Points on a hilly landscape, in no order, each with its height.
From any point a ball rolls to the lowest of the 2 points nearest to it. It stops when none of these is lower. Distance is the straight distance between rows; heights are no part of it.
j_991 h=46.6: 144	159	132	89	139	90	160	132	111	167	139	112	162	135	124	145	133	127	118	112	130	146	137	112	96	139	163	83	146
j_975 h=47.1: 103	85	151	145	147	139	116	170	168	131	161	112	129	129	122	130	113	128	114	115	112	143	145	146	131	160	155	110	116
j_151 h=58.3: 109	103	157	136	135	138	111	140	163	126	136	148	121	149	112	112	123	97	131	106	127	143	141	135	133	103	138	133	112
j_703 h=46.3: 125	121	150	146	133	132	82	176	124	111	126	155	112	94	112	121	156	102	116	114	138	122	138	122	123	101	102	153	115
j_532 h=24.8: 127	115	140	142	152	141	117	165	123	105	117	169	107	121	119	136	108	124	131	128	98	141	124	121	157	123	92	164	101
j_201 h=86.4: 111	156	135	147	142	104	136	139	126	146	142	161	96	132	137	142	121	142	123	111	109	134	127	138	116	77	121	154	96
j_317 h=39.5: 119	121	133	115	146	125	169	138	108	130	137	89	153	165	152	136	127	117	117	94	140	125	101	112	91	78	168	91	154
j_880 h=39.3: 155	139	97	106	115	131	116	135	120	132	118	77	130	128	156	114	156	144	155	148	132	127	107	134	135	177	144	119	150
j_512 h=34.2: 158	138	123	104	111	114	142	134	117	137	119	84	129	107	132	114	126	146	137	145	112	132	143	122	145	157	143	111	138
j_141 h=15.5: 136	157	113	136	151	96	159	131	112	114	141	94	144	132	132	158	95	94	87	95	118	147	119	146	135	127	132	134	91
j_297 h=41.5: 159	131	106	109	124	110	128	138	111	133	103	130	157	162	113	131	129	109	140	113	159	131	127	113	142	148	144	126	100
j_609 h=64.2: 89	143	161	121	170	119	120	155	158	151	162	122	117	139	113	133	128	122	101	110	123	156	136	151	119	111	145	107	116
j_671 h=48.9: 113	141	86	105	90	75	119	124	143	169	156	144	169	154	123	121	132	122	125	140	149	117	129	129	134	123	158	109	119
j_923 h=48.6: 134	136	98	144	88	97	128	112	108	116	115	126	120	146	134	117	104	101	125	172	121	120	139	138	156	115	115	144	127
j_949 h=83.8: 130	158	139	131	148	112	147	113	101	133	127	126	106	106	121	137	128	129	115	128	129	131	133	147	131	88	104	149	113
j_631 h=74.6: 140	134	115	122	82	120	113	109	120	144	103	160	135	124	121	119	121	144	148	158	147	105	158	116	119	136	115	118	162
j_916 h=40.7: 139	125	157	150	116	119	121	157	115	139	123	131	98	112	135	100	121	124	139	135	101	131	149	143	147	142	137	144	130
j_331 h=30.0: 127	128	141	125	143	149	125	176	168	150	166	164	109	133	123	126	146	149	110	96	147	136	115	104	115	141	123	121	132
j_753 h=32.6: 131	96	148	133	170	135	112	189	143	105	112	148	98	128	111	140	127	127	131	117	123	147	131	155	156	132	127	145	107
j_540 h=36.5: 154	166	126	118	135	97	149	136	98	118	121	141	142	133	131	135	128	105	114	126	140	114	131	109	156	134	117	129	111
j_470 h=23.9: 138	136	141	125	122	113	146	112	101	152	126	187	108	119	125	115	141	159	132	147	112	113	130	117	121	110	90	165	124
j_966 h=51.9: 149	152	117	116	146	120	127	140	126	90	120	75	170	123	127	133	125	86	105	124	144	136	139	122	151	165	131	127	108
j_326 h=49.2: 136	92	112	125	108	145	154	127	113	131	100	136	132	145	125	115	106	161	157	131	115	123	144	104	136	136	138	119	143
j_393 h=65.7: 133	129	109	119	147	126	178	104	116	104	141	93	154	109	138	163	112	120	98	113	131	121	120	101	93	92	127	116	132
j_664 h=34.7: 134	126	151	125	137	117	154	133	107	112	124	80	127	137	127	118	152	132	114	119	143	111	115	124	91	77	149	112	143
j_63 h=68.1: 115	131	135	109	124	138	179	99	149	137	164	80	155	132	125	150	93	131	102	105	131	127	136	107	100	114	147	104	122
j_327 h=29.1: 152	145	141	119	124	116	160	148	99	143	114	88	135	136	129	111	133	136	126	124	118	118	112	106	132	114	133	103	136
j_689 h=64.7: 115	106	128	149	102	156	78	123	125	123	125	126	133	126	165	130	116	141	156	144	111	125	139	155	125	211	134	139	138
j_728 h=43.4: 110	113	129	157	95	109	106	127	125	131	112	128	135	148	108	124	103	117	141	158	104	131	148	147	142	128	130	119	110
j_901 h=45.3: 145	112	113	145	105	151	132	135	136	128	131	89	130	119	164	119	143	135	135	132	137	108	96	123	140	157	117	141	140
j_306 h=50.3: 147	123	100	138	127	142	137	139	124	76	119	88	132	101	158	120	134	113	142	147	147	106	108	119	137	129	122	153	141
j_506 h=52.2: 102	77	120	142	140	133	123	137	153	110	150	111	99	114	134	122	133	129	145	124	118	129	121	157	142	144	151	125	134
j_610 h=38.4: 132	91	147	132	140	153	109	158	139	101	114	132	125	111	116	130	93	107	120	130	116	143	155	163	162	145	134	134	101
j_953 h=20.6: 113	119	137	139	152	143	136	157	134	138	146	179	104	161	123	132	156	172	129	98	131	129	112	99	102	106	106	144	139
j_523 h=37.0: 137	135	146	126	154	128	116	154	143	130	167	137	112	100	140	127	145	134	97	107	149	117	122	138	128	154	112	133	137
j_218 h=61.4: 96	137	157	124	152	124	106	138	157	137	134	129	120	135	124	121	119	100	106	94	134	144	128	159	116	69	138	134	90
j_124 h=22.1: 149	147	131	132	125	108	171	146	90	153	108	156	120	154	131	122	119	154	126	133	104	122	128	102	118	102	138	116	144
j_397 h=13.0: 144	148	127	118	140	109	175	102	99	145	121	167	121	135	132	110	147	167	125	146	125	114	113	114	108	78	119	129	150
j_733 h=58.9: 112	88	124	161	114	144	85	149	141	126	147	146	111	108	155	120	139	139	147	140	121	133	116	173	144	181	137	132	131
j_988 h=44.3: 152	137	104	110	135	110	130	108	110	108	119	82	126	136	144	109	160	137	141	135	132	127	72	138	149	138	134	119	144
j_413 h=33.5: 137	133	149	149	126	136	127	153	119	146	127	164	82	123	120	111	125	162	136	140	93	129	137	125	119	133	107	138	129
j_710 h=88.9: 118	122	138	152	158	120	168	170	123	135	154	141	100	122	140	146	103	152	119	102	100	119	117	98	113	91	107	146	108
j_362 h=54.7: 146	106	128	124	116	143	84	160	158	130	116	147	131	146	92	123	137	108	147	106	133	122	136	118	126	136	125	125	105
j_474 h=69.0: 122	112	111	118	85	170	87	115	139	154	103	128	140	133	180	125	121	139	176	157	131	116	130	130	112	176	128	133	154
j_225 h=31.6: 123	164	141	125	129	98	119	132	124	159	130	99	135	148	120	125	112	120	115	115	106	155	148	141	141	133	139	119	86
j_251 h=63.0: 104	112	128	115	131	166	156	64	134	127	126	140	111	130	121	123	134	148	148	122	136	120	141	110	92	99	131	125	159
j_757 h=53.3: 85	125	99	131	107	100	99	126	144	143	173	111	132	140	130	124	135	119	132	138	134	120	142	138	142	134	163	108	121
j_456 h=54.6: 139	119	127	147	126	147	130	139	89	71	106	128	128	120	144	119	140	99	128	126	139	115	120	112	145	123	102	166	124
j_254 h=55.5: 88	128	88	114	101	127	109	79	136	132	128	161	133	138	115	146	132	116	143	129	149	123	149	104	117	121	155	112	156
j_158 h=91.0: 136	111	123	139	140	125	166	142	130	114	139	149	131	115	128	129	126	140	123	102	126	108	130	105	113	113	126	155	131
j_367 h=24.1: 93	125	119	135	112	191	89	112	161	116	101	85	120	129	132	120	131	124	137	162	123	139	117	144	128	157	114	119	156
j_111 h=63.2: 128	144	111	112	157	148	190	116	100	63	123	109	146	104	145	148	135	139	118	119	136	128	111	102	100	87	145	140	152
j_693 h=50.4: 109	135	113	117	114	111	99	102	146	143	146	173	129	111	115	135	132	116	138	120	142	131	151	135	128	119	128	128	117
j_837 h=79.1: 135	149	118	141	110	120	159	81	105	129	115	151	132	134	134	146	109	131	102	134	151	109	146	115	114	91	118	139	136
j_929 h=44.4: 136	110	123	132	109	134	134	102	103	135	102	146	104	166	122	103	127	157	145	149	109	128	117	135	110	114	120	128	135
j_979 h=66.4: 115	136	177	119	167	120	130	136	174	164	153	114	120	135	104	123	132	139	100	129	131	153	136	138	124	168	136	103	127
j_590 h=37.1: 119	122	155	156	157	139	83	168	121	131	127	190	91	90	117	119	149	131	162	127	110	129	124	141	125	108	98	164	124
j_374 h=32.7: 158	112	150	140	139	140	128	139	146	118	125	130	110	81	122	139	112	120	115	148	142	125	116	146	166	164	93	154	115
j_663 h=53.6: 129	139	137	82	161	132	139	126	133	156	150	139	117	149	111	150	145	143	111	87	146	137	128	112	128	149	128	95	124
j_398 h=68.3: 126	122	133	132	140	137	173	120	127	123	129	89	150	117	140	148	85	120	114	93	118	118	129	113	111	72	122	147	90
j_258 h=46.4: 120	113	153	138	100	125	94	139	145	158	130	131	109	128	112	96	123	132	141	144	119	146	148	152	125	146	134	119	126
j_807 h=4.9: 121	144	152	125	146	162	85	115	153	114	103	104	116	82	142	139	144	122	120	140	152	143	123	165	155	156	122	130	145
j_962 h=50.0: 138	116	140	133	145	158	115	172	123	70	132	104	121	121	135	123	139	120	100	106	128	114	111	123	140	133	98	149	132
j_300 h=81.5: 122	153	131	131	121	136	155	74	126	129	106	125	122	86	134	135	134	133	127	141	138	105	144	139	132	100	106	148	133
j_898 h=24.7: 144	123	161	129	158	144	143	123	124	106	110	141	107	87	138	130	149	147	114	137	130	111	94	132	144	139	78	167	123
j_20 h=13.3: 146	113	148	143	140	123	126	146	101	126	102	176	96	101	135	123	136	137	134	138	109	121	103	133	164	135	68	178	119
j_833 h=68.5: 141	147	164	134	157	131	136	156	167	166	153	99	100	127	118	124	135	160	100	127	101	143	100	126	111	168	112	95	132
j_222 h=43.0: 126	98	145	123	126	114	134	168	154	131	145	108	137	119	120	141	108	110	126	135	131	146	148	143	153	144	138	135	116
j_869 h=52.9: 122	94	113	120	130	144	143	122	113	101	126	105	128	149	130	123	117	134	148	115	100	129	141	119	131	118	157	139	127
j_370 h=43.9: 139	136	130	92	126	91	135	104	160	170	147	78	159	105	126	130	134	119	135	157	133	137	144	133	144	124	151	122	119
j_492 h=50.5: 153	98	143	147	125	180	75	144	132	108	102	165	127	140	100	120	142	120	139	95	135	121	122	123	107	133	107	119	138
j_67 h=39.1: 158	137	101	111	124	102	142	112	119	146	134	104	130	81	148	128	140	114	143	152	132	114	141	133	154	134	152	125	131
j_60 h=16.1: 118	137	128	113	122	149	104	96	159	137	121	92	129	99	138	133	119	132	143	171	135	135	135	144	141	147	142	113	149
j_504 h=56.6: 128	129	100	114	124	130	163	128	97	106	108	114	154	143	148	138	88	122	127	99	132	123	141	105	120	108	177	130	129
j_266 h=54.5: 156	169	127	110	152	100	156	135	110	128	122	81	194	114	132	150	122	90	96	132	137	138	142	108	107	161	145	106	110
j_86 h=53.1: 140	154	101	150	106	113	142	105	102	88	134	126	118	119	155	126	106	113	123	151	142	105	135	118	156	151	107	139	142
j_238 h=45.4: 141	143	109	105	101	102	126	118	117	160	119	166	160	166	106	119	123	121	130	139	147	126	140	122	141	139	163	113	128
j_744 h=30.8: 154	179	96	104	139	66	159	147	90	129	136	133	167	137	152	146	115	92	100	122	133	133	113	124	134	148	129	112	99
j_626 h=48.8: 137	148	103	112	144	115	119	113	126	98	117	68	120	130	143	148	132	109	114	131	135	135	115	140	158	135	126	111	120
j_487 h=59.2: 116	125	111	116	141	119	107	110	151	108	134	118	144	164	103	145	122	125	108	89	145	153	143	142	141	132	133	109	94
j_840 h=32.1: 131	119	120	147	97	164	92	97	143	107	78	118	134	134	142	115	143	142	160	174	113	122	91	129	133	144	108	126	154
j_422 h=38.2: 107	121	140	141	116	114	136	98	149	167	136	150	105	156	107	111	117	127	124	154	97	134	115	161	127	78	119	130	122
j_319 h=44.2: 115	120	160	155	162	165	87	178	139	102	148	131	113	116	144	122	141	136	100	92	144	123	119	153	133	149	123	144	142
j_371 h=65.9: 99	140	144	120	130	152	168	82	144	148	150	114	126	132	123	132	122	147	104	127	147	111	125	107	91	109	134	124	156
j_69 h=31.7: 124	118	125	126	129	124	120	93	168	178	165	129	107	127	130	115	117	154	131	162	111	135	138	162	149	110	126	116	134
j_752 h=24.5: 122	110	156	120	119	145	119	93	169	168	127	120	107	102	133	118	133	151	135	178	135	150	106	171	149	137	120	120	146
j_941 h=59.4: 61	118	111	106	109	149	125	73	133	130	122	139	124	154	123	143	138	128	136	150	129	115	131	116	96	100	135	117	143
j_438 h=38.7: 139	93	116	138	98	150	108	95	125	123	91	140	122	152	118	113	124	144	160	166	91	128	115	145	143	151	111	147	130
j_921 h=21.2: 117	95	133	138	138	147	125	127	113	121	114	176	122	141	100	126	153	132	171	97	97	127	117	118	83	69	111	143	114
j_574 h=72.0: 123	133	124	135	72	152	104	110	122	144	109	121	156	131	136	110	117	147	153	158	139	122	134	108	119	179	124	112	166
j_360 h=43.3: 119	146	121	101	130	113	141	116	116	145	126	96	164	152	141	155	115	119	115	112	144	145	120	121	112	107	190	75	145
j_653 h=60.1: 140	145	107	119	133	125	167	118	95	79	111	114	149	134	168	143	131	111	136	116	155	125	111	102	134	111	145	124	155
j_738 h=32.3: 135	88	137	174	128	156	94	124	129	102	110	179	137	117	84	122	151	102	161	125	85	133	122	139	96	91	97	144	115
j_943 h=7.7: 111	89	146	151	133	161	135	149	129	111	140	168	109	153	106	97	146	149	142	115	108	126	109	109	91	102	103	154	134
j_843 h=56.5: 117	132	123	107	139	125	119	129	147	118	156	125	134	151	114	139	121	134	103	88	156	131	134	100	117	134	144	112	127
j_850 h=37.6: 122	164	124	147	112	85	109	127	118	138	116	144	124	151	112	112	121	118	111	152	115	148	168	135	158	151	125	121	100
j_277 h=76.8: 128	159	100	130	97	108	149	87	97	142	113	161	140	148	127	133	106	144	139	146	135	105	162	96	123	126	131	126	152
j_650 h=41.6: 116	90	120	176	105	173	96	121	131	97	121	161	136	107	114	121	153	120	170	126	103	112	116	129	90	121	101	138	149
j_516 h=44.5: 132	122	128	140	112	132	90	128	153	132	145	139	140	98	120	126	146	116	127	135	169	124	138	140	147	154	131	125	121
j_332 h=57.6: 97	148	97	128	106	89	104	118	109	116	143	117	139	149	110	129	142	116	141	139	142	138	153	121	118	154	164	114	128
j_38 h=50.6: 156	121	125	121	116	118	102	161	130	133	129	168	125	112	113	122	155	109	148	115	147	121	137	119	154	132	111	150	117
j_697 h=24.2: 123	180	110	118	125	92	136	122	100	135	127	106	167	154	139	146	111	105	100	112	128	144	111	143	120	135	140	107	94
j_550 h=50.1: 173	154	114	84	145	108	151	121	125	147	147	135	142	104	119	157	138	132	116	102	147	137	125	113	112	136	126	103	141

For each start below, name the point where the ball stops.
j_979 | j_943
j_757 | j_141
j_710 | j_20
j_456 | j_943
j_574 | j_20

Call two points neighbours if one is among the 2 nearest of the other. Go from one point of each pair to the other, from neighbour to neighbour, staying as low as possible. Name the highest point that can't be avoided.
j_943, j_397 | j_456
j_141, j_327 | j_258
j_20, j_516 | j_38
